Points on a hilly landscape, in no order, each with its height.
A ball rolls from a point to the lowest of its 2 nearest points, and stops where none of them is lower. Distance is the straight distance between rows; heights are no part of it.
<325> height 4.16: [105 137 145  85 111 141 151 101 212 156 128 133 141 140 148 166  82 101
  98 158]
<298> height 1.65: [128  97  98  98 117 134 122 119 104  70 112 122 120 104 130 102 166 113
  82 104]
<466> height 5.04: [113 141 143 191 145 147  72 125 128 133 136 174 122 158 124 144 126 113
 104 105]
<997> height 5.76: [ 76  84 103 103 172 145 148 106 110 140 136 103 103 121 143 190 146  92
  69  66]
<1116> height 5.47: [ 73  93 139 188 131  97 106 115 118 108  96 114 127  84  90 144 129 157
 148 156]
<863> height 4.00: [189 126 111  87 132 114 134 104  97  97 148 135 139 110  88  89 200 132
 176 135]
<975> height 3.36: [186 130 140 112  99 119 109 111 144 108 148 137 133 139 136  74 198 127
 164 126]
<703> height 4.93: [110  95 173 165 124 123 129 131  70 103  99 131 136 146 107 134 118 100
 116 147]
<809> height 2.49: [130 104 117 102 150 149 131  87 182 137 154 162 137 123 133 144 200 122
 112  88]
<272> height 5.81: [132 137  85 121  85 142 109 144 138 149 119 156 179 129 160 133 148  79
 103  48]
<191> height 4.59: [156 135  94 111 105 119 100  96  88 139 109 153 149 120 145 128 160  82
 146 145]
<399> height 4.22: [151 169 128 142 137 134 141 123 209 145 146 123 117 104 128 158 123 188
 189 146]
<478> height 4.32: [150 155 172 170 134 145 100 121 105 129 127 212 136 126 151 150 143 174
 174 143]
<318> height 6.22: [120 130 176 146 133 139 154 175 113 150 148 135 165 152 147 114 143 142
  80 100]
<24> height 5.21: [133 120 113 132 157 114 158 132  78 121 159 119 118  86  68 134 166 123
 145 152]
<664> height 4.94: [ 73  66 174 115 146 117 139 143 134  95 107  95 112 162  92  97  92 127
 106 156]
<147> height 5.34: [104 108 169 145 123 117 151 125  71 148 127 127 144 171 154 150 137  82
 130 174]
<913> height 3.97: [ 99  65 148 157 184 123 128  95 113 157  77 129 132 120  92 177 116 151
  96 142]
<436> height 2.89: [159 132 142 136 106 122 122 144 117 157 102 157 146 185 212 137 124 126
 206  85]
<44> height 3.53: [131 141 126  70 136 138 124 145 179 149 136  93  97 151 117  75  69 147
 102 142]
<496> height 5.00: [113  90 154 158 119 108 111 112 132  92 119  62 109  89 105 112 134 194
 112 142]
<341> height 6.01: [100 155 192 122 111 118 162 161  94 143 129 151 145 128 144 112 120 165
 107 142]
<614> height 5.50: [133 141  95  81 141 104 119 128 102 183 126 123 101 121 105 150 133  79
 120 112]
<326> height 5.29: [105 136 134 158 129 142  51 143 147 149 124 134 128 153 117 116  76 126
  78 132]
<1163> height 6.20: [152 148  91 175 147 141 136 155  78  88 167 102 117 112 130  93 152 119
  80  99]
<925> height 5.01: [116 142 116 135 136 124 136 130 111 175 137 168 148 164 146 161 159  85
 118 209]
<912> height 4.54: [154  95 113 173 123 108 195 130 102 145 105  39 131 116 158 131 161 138
 124 134]
<469> height 5.15: [104 144 127 155 160 137 163 115 121 159 114 160 131 133 138 163 104 139
 155 152]
<511> height 6.59: [123 145  71 117  84 124  84 175 168 144 141  93 127 107 142 110 130 101
  67 127]
<547> height 4.52: [ 95  67 183 161 174 129 135 134 103  92 107 113 119 145  58 138  87  99
 104 149]
<785> height 4.80: [117 128 145 164 124 152 103  76 128 123 130 213 152 138 148 147 136 132
 134  96]
<188> height 4.92: [119 130  85 160 137  98 125 156 103  83 175  90 118  95  54 116 150 101
 148 178]
<978> height 2.35: [154 152 134 139  85 149 137  97 235 106 164  83 145 135 163 169  70 113
 115 150]
<690> height 2.77: [130 114 125 130  68 127 161 101 197  68 125  97 172  89 187 175 121 145
 107 109]
<1155> height 4.10: [161 117 115 119  96 122  91 105  73  83 122 145 131 138  88 106 157  72
 149 167]
<769> height 6.35: [135 122 152 164 125 153 140 184 165 124 183 111 156 135 163 118 149 132
  43 116]
<53> height 6.13: [105 145 130 144 136 158 161  90 142 151 183  70 100  91 153 172  78 140
 112  86]
<462> height 4.95: [134 155 141 122 134 120  98 117 120 131 153  81  69 109  76 124  86 137
 163 109]
<122> height 5.88: [150 194  86 113  87 133 121 166 172 128 134 176 167 110 158 152 125 111
 148  63]
<518> height 3.48: [109 144  81 122 118 118 147 139 178 175 142 146 156 153 180 169 151  93
 178  74]
<835> height 5.30: [133  70 132 135 143 116 118 131 136  96  85  72 106 155  68  95  42 128
 116 143]
<789> height 5.58: [146 131 160 106  98 124 122  92 115 154 138 111 109 100 135 152 128 126
 116 186]
<854> height 2.65: [176 159 115 103 102 145 128 127 226 136 144  82 103 160 145 137  53 105
 142 126]
<1000> height 5.41: [ 56 142  79 148 168 131 152 112 153 140 126 178 129 155 142 143 139 137
 158 168]
<310> height 5.25: [140 133 134 111 130 103 125 125 102 165 129  70  88 118  93 151 106  98
 132 158]
<583> height 2.93: [148 141 123 165 126 127 113 172 116  82 145  95 131 144  99  50  88 174
 111 188]
<1022> height 4.66: [137 150 129 109 146 154 162 114 166 142  92 154 142 113 137 132  79 166
  89 169]
<567> height 5.87: [160 120 173  98  97 145 118  68  69 158 116 152 144  87 116 158 131 129
 106 150]
<448> height 5.67: [120 141  88 103 155 111 140 100 163 102 114 182 124 144 120 112 158 144
 173 176]
<883> height 5.93: [123 182 115  82 105 133 109 164 178 132 164 203 115 128 151 138 148 118
 177  95]
<622> height 6.36: [115 120 118 200 133 105 113 147 109 184 114 104 136 164 152 174 127 104
 155 141]
<612> height 5.52: [113 138 133 130 114 124  56 169 182 162 136 138 118 167 148 131  99 102
 129 133]
<880> height 5.49: [118 119 102 107 112 109 115 162  91 112  66  84 117 114 109 100  76 122
  88  84]
<762> height 6.07: [118 174  77 142 116 129 141 138  98 117 160 114 104  97 133 117 150 102
 126  92]
<677> height 3.40: [158 100 119 119 124 135  64  69  89  76 110 180 156 121 103  84 166 112
 135 119]
<899> height 5.55: [ 98 147 167 109 111 119 146 148  72 107 154 162 119 133 109 105 133 131
 164 166]
<683> height 5.31: [162 132 107  76 151 120 123 107 125 123 116 192 128 149 127 118 163 129
 226 141]
<46> height 3.82: [147 115 162  92 107 104  98 118  84 147 104 144 152 114 135 117 159 137
 207 113]
<958> height 4.73: [126 151 126 117 169 128 161 132 101 132 181 172 127 103 103 117 161 155
 131 113]
<173> height 6.05: [113 149 106 142 116 169 185 115 127  97 137  91 139  96 178 163  95 140
  88  84]
<902> height 2.92: [ 99 103 146 145 157 116 117  85 149 149 147 149 122 158 123 148 178 121
 156  93]
<184> height 4.98: [159 132 181 102 110 103 110 156  64 109 139 140 110 111  68 102 146 134
 162 140]
<1147> height 4.38: [171 102 129 110 140 133 145 154 112 120 116  49 111 107 127 116 120 155
  64 175]
<771> height 3.65: [120 100 162  97 152 120 116 159  97 110 124 155 123  83  25 124 145 130
 111  97]
<487> height 3.15: [115 108 105 112  95 143 145 121 121  86  52 153 168 102 191 113 131 157
  81 117]
<21> height 4.78: [178 132 105 116 163 110 119 127  90 110 142 154 137 116 120  99 178 138
 252 141]
<1130> height 4.47: [168 117 159 105 118 114 130 123  86 115 102 132 110 102  77 137 129 118
 212 147]
<387> height 5.02: [179 132 179  93  85 125 151 140 120 151 115 111 163 151 155 114 141 126
 128 116]
<931> height 3.47: [124  62 160 138 183 119 119  75 105 145  98 158 141 148  89 143 161 124
 138 106]
<565> height 3.83: [170 119 149 142 142 140 143 143  94  86 127  85 118 119  76  81  97 149
  85 182]
<1019> height 2.98: [109 126 116 124 134 115  86 159 112  98 133 170 128  94  59  93 179 127
  97 122]
<88> height 2.15: [149  89  97 107 152 156 144  88 131  95 139 141 151 102 156 110 198 134
 113  74]
<221> height 5.32: [131  95 147 121 127 106 140 118 103  90  74  72  98 110  99 123  75 142
 108 107]
<555> height 3.92: [112 156  99 125 116 118 172 105 191 145 128 107 133  89 147 142 158 162
 152 119]
<856> height 2.58: [131 162 142 147  64 126 146 105 211  58 145 113 168 117 169 162  79 116
 138 117]
<67> height 4.79: [153 114 123 137 110 124 165 136  89 129  92  95 152 116 160 109 143 143
 107 115]
<411> height 2.21: [130 129  91 118 133 113  89 131 137  79 124 115 103 119  86  91 137 130
  93 113]
<282> height 4.13: [ 94 103 103 126 135  84 192 165 103 158 128  65 128 129 133 136 158 120
 130 156]
<507> height 5.62: [143 125  84 120  96  98  88 147 107 144  69  99 131 133 131 110 131  99
 101  86]
<301> height 4.89: [146 149 133 147 181 150 184  97 139 165  84 139 127 146 132 150  75 179
 113 133]
<557> height 3.69: [102 133 101 139 139 112 185 142 152 178 125 108 144 139 160 142 160 125
 153 105]
<32> height 4.31: [ 83  95 128 149 151 137 113 135 101 144  92 141 151 115 133 171 116 141
  69 160]
<133> height 3.93: [ 89 161 154  68  93 137 144 132 205 140 146 118 107 139 147 118  82 153
 127 151]
<660> height 6.46: [ 94 111 128 167 182 160 146 120 146 131 194  89 114 181 119  97  59 142
  93 149]
<47> height 4.63: [ 96  92 110 133 136 123 136 106 104 167  95 175 183 139 168 155 152  95
  94 169]
<140> height 2.78: [139 125 127 123 114 111  84  85 139  77 119 160 106 151 112  95 174 124
 133  97]
<316> height 4.21: [176 149 144 137 165 130 150 142 124 151 154 157 110 127 104 112 191 178
 187 124]
<236> height 4.39: [ 99 145 135  85 144 143 138  85 168 156 109 164 108 148 122 147  86 128
 110 185]
<862> height 4.11: [150  90 168 130 173 128 126 110  99 123  93 125 104 113  31 129 106 103
 121 117]
<1004> height 4.69: [119 106 128 112 117 135 137 142 123 104 124  43 103  71 147 132 137 167
  80 124]
<817> height 3.39: [113 142 115 133 100 127 166 134 119 124  59 164 172 141 188  93  85 140
  95 104]
<851> height 4.12: [130 155 114 164 118 126  92 148 110  93 177  99 109 111 100  92 123 128
 133 193]
<489> height 2.95: [108 100 115 113  88 153 140 120 179  82  81 102 147  87 188 135 143 181
  88 118]
<270> height 3.14: [165 137 187  90 138 131 109 155  85 142 136 164 126 155 140 113 151 148
 195  95]
<475> height 5.73: [134 122 115 134  92 129 112 139 136 185  89 125 156 172 165 132 123  78
 105  85]
<295> height 5.65: [ 88 122  98 112 177 132 115 120 122 167 145 143 110 127 103 163 144  78
  80 104]
<156> height 6.00: [ 91  90 140 197 127  93 100 151 123 134 110 116 121 148 112 148 121 119
 183 170]
<391> height 6.47: [144 140 128 154  85 143 118 163 163 113 154 100 136 130 164 114 117 112
  76 151]
<34> height 3.06: [165 161 112 106 120 143 109 154 190 110 143 120  81 179 131  84  57 135
 135 133]
<1045> height 5.97: [125 178 107 153 105 159 153 104 133 115 160 147 144  93 149 153 130 130
 129  75]
<328> height 3.70: [172 158 149 101 155 151 150 130 119 129 164 174 145 142 128  74 165 165
 189  71]
<641> height 6.25: [112 136 135 126 162 170 156 128 137 154 198  86 111 126 136 124  58 157
  94 118]
<274> height 5.75: [118 159 140  72 110 128  77 173 147 168 133 192 106 136 132 149 123 112
 144 127]
<402> height 3.23: [121 151 117 131 117 115 127 180 139 163 135 159 113 181 208 152 129  93
 193 109]
<574> height 3.54: [133 133 166 174  95 130  76 141  85 156 124 176 150 159 182 157 132 130
 183 127]
<119> height 4.62: [150 170 103 122 145 126  89 129 181 143 169  96  63 109  98 138 119 159
 176 130]
<1090> height 6.68: [ 72 137  92 160 169 135 157 124 120 102 166 106  92 171 125 104  93 111
 110 140]

For each start below, name the point where the ball stops.
<274> -> <436>
<47> -> <298>
<156> -> <583>
<1000> -> <978>
<122> -> <547>
<391> -> <270>
<511> -> <547>

For each start below, name every point that the ball comes to, in order.
<883> -> <274> > <612> > <326> > <466> > <785> > <478> > <574> > <436>
<925> -> <47> > <32> > <913> > <931> > <902> > <809> > <88> > <298>
<387> -> <67> > <912> > <282> > <557> > <518> > <402> > <436>
